Points, in no order, along strands that fork and pass close to each other.
(in the rows, 128 means zero)
Points whose rows are less than 26.1 apart are linked; no others are. Some points are linked to none.
z_71: [156 145 123 106 140 179 121 118]
z_778: [147 159  67 154 145 171 109  96]
z_854: [134 117 114 192 120 115 105 112]
z_382: [121 135 116 102 141 135 170 130]
z_938: [120 110 115 190 118  95 127 117]
z_668: [146 150  97 117 145 173 135 110]
z_528: [119 122 142 106 133 121 152 142]
z_790: [ 87  99 159 118 109  57 157 157]
z_211: [124 126 133 119 135 127 146 135]
z_348: [150 158  84 127 146 179 125 101]
z_789: [166 170  75 128 143 202  96  88]
z_559: [131 124 172  85 128 135 128 154]
z_831: [127 131 100 148 138 133 144 117]
z_423: [ 84 106 163  92 115  67 161 163]
z_958: [107 110 168 104 119  95 141 158]
z_717: [112 106 133 161 119  90 144 131]
z_96: [ 81  92 182 110 101  42 140 165]
z_992: [158 169  57 167 140 179  68  84]
z_333: [152 141 115 133 139 170 111 116]
z_575: [ 88  95 156 135 105  51 154 150]
z_179: [139 138 129 100 139 157 142 127]
z_483: [102  96 145 160 109  65 146 139]
z_731: [122 102 149 175 111  91 117 132]
z_774: [143 147 107 108 143 169 144 116]
z_492: [ 87 112 166  80 118  74 162 166]
z_666: [117 124 168  66 128 123 149 155]
z_399: [146 144 130  86 139 171 143 125]
z_141: [ 92 110 183  71 113  80 144 172]
z_941: [154 140 136 105 137 175 118 124]
z_488: [142 150 104  96 145 173 153 114]
z_25: [100 104 177 102 112  78 138 163]
z_190: [151 147 124  82 141 181 141 118]
z_902: [161 161  95 101 146 198 125  98]
z_726: [112 115 186  84 119 105 130 166]
z_714: [154 147 105 139 140 174 104 109]
z_421: [145 129 156 103 133 156 118 137]
z_160: [158 161  69 169 139 174  74  90]
z_244: [133 134 147  81 135 150 148 137]
z_433: [143 152  57 193 135 149  84  88]
z_81: [168 169  82 117 145 205 101  89]
z_107: [131 124  89 208 122 115 102 101]
z_506: [118 113 129 157 124 101 139 131]
z_638: [159 152  97 145 140 179  95 103]
z_246: [ 87 103 160 107 114  62 159 160]
z_114: [159 151 112 112 142 185 116 110]
z_368: [115 107 159 134 118  95 131 147]
z_46: [112 109 163 117 121  99 138 152]
z_815: [115  92 164 168 102  72 120 138]
z_720: [141 132 125 134 137 151 122 124]
z_954: [114 102 160 147 114  86 128 145]
z_625: [151 136 146 103 134 167 117 131]
z_270: [126 116 143 138 127 120 127 138]
z_390: [122 117 178  89 123 117 131 158]
z_2: [107 119 152  90 128 105 159 153]
z_372: [157 176  46 158 143 187  73  80]
z_994: [ 79  97 188  91 100  48 136 173]
z_952: [ 98  95 175 127 105  63 137 158]
z_113: [138 130 123 144 135 142 121 124]
z_353: [112 124 147  91 131 118 158 148]
z_829: [139 140 146  65 137 163 150 135]
z_819: [131 120 125 167 125 120 120 125]
z_576: [135 128 117 159 131 135 119 121]
z_140: [131 115 103 208 119 107 101 106]
z_447: [108 121 174  65 123 109 148 163]
z_209: [105 102 138 162 114  76 146 136]
z_767: [161 179  51 145 145 196  80  78]
z_420: [ 92 103 181  90 112  72 140 170]
z_777: [150 160  71 137 146 179 117  94]
z_643: [131 104 129 198 111  97 106 118]
z_607: [157 152  89 155 139 176  88  99]
z_480: [ 93  89 178 137  98  48 132 153]
z_562: [139 148  84 143 143 156 133 107]
z_572: [ 88 100 188  89 106  60 135 172]
z_464: [162 159  97 111 144 195 116 100]
z_102: [147 138 122 126 138 161 121 122]
z_181: [ 92  90 159 148 101  46 149 145]
z_732: [161 173  63 139 146 196  90  84]
z_363: [ 96 116 158  86 125  88 161 160]
z_595: [139 148  78 156 142 153 126 103]
z_872: [135 134  73 208 126 123  95  96]
z_852: [145 156  63 168 140 163 103  92]
z_858: [128 103 137 187 112  94 110 123]
z_149: [126 117 124 160 128 113 129 127]
z_565: [134 117 121 180 123 117 111 118]
z_759: [110  92 178 144 103  70 120 151]
z_79: [101  91 156 159 103  54 142 140]
z_369: [104 101 171 122 111  76 135 157]
z_38: [100 115 182  63 120  96 145 168]
z_636: [145 156  60 177 139 158  92  91]
z_370: [135 134 138  97 138 149 144 134]
z_434: [158 159 103  88 144 196 135 102]
z_610: [119 100 155 164 110  86 124 137]
z_613: [131 141  92 142 142 145 143 113]
z_835: [157 154 114  80 141 193 138 110]
z_845: [110  91 169 159 100  67 121 144]
z_105: [126 133 152  68 133 141 156 146]
z_327: [137 143  68 200 133 138  92  92]
z_66: [138 124 165  98 130 144 123 145]
z_870: [127 126 124 132 134 130 143 132]
z_917: [132 144 112  92 144 159 163 121]
z_999: [128 141 110 103 142 149 163 125]
z_781: [127 129 112 139 136 130 145 127]
z_830: [157 154  80 163 140 175  81  95]
z_499: [121 129 161  59 130 135 155 152]

A fork is a point with three links, a tip a point with one. Leave the first point through the second and follow the links. Name the first fork or tip that comes.
z_499, z_666: z_420
z_71, z_941: z_726
z_141, z_38: z_244
z_160, z_992: z_81
z_714, z_333: z_819
z_777, z_348: z_382
z_958, z_46: z_610
z_610, z_815: z_759

A fork is a point with three links. Follow the links from the first point to the second and name the forks in between, in order.
z_994, z_38: z_420
z_209, z_565: z_819
z_829, z_835: z_244
z_954, z_38: z_25 z_420
z_666, z_958: z_420 z_25

Follow the links from the first point to the second, and from the first to the third. Name the last point that the two ways share.
z_994, z_666, z_480: z_420
z_858, z_759, z_46: z_610
z_96, z_952, z_666: z_420
z_759, z_958, z_858: z_610

Name the points in between on the shortest way along the links from the first point to the second, in order.
z_636, z_348: z_852 z_778 z_777
z_559, z_114: z_66 z_421 z_625 z_941 z_71
z_211, z_831: z_870 z_781
z_852, z_917: z_778 z_777 z_348 z_668 z_774 z_488
z_244, z_666: z_105 z_499
z_38, z_994: z_141 z_420 z_572
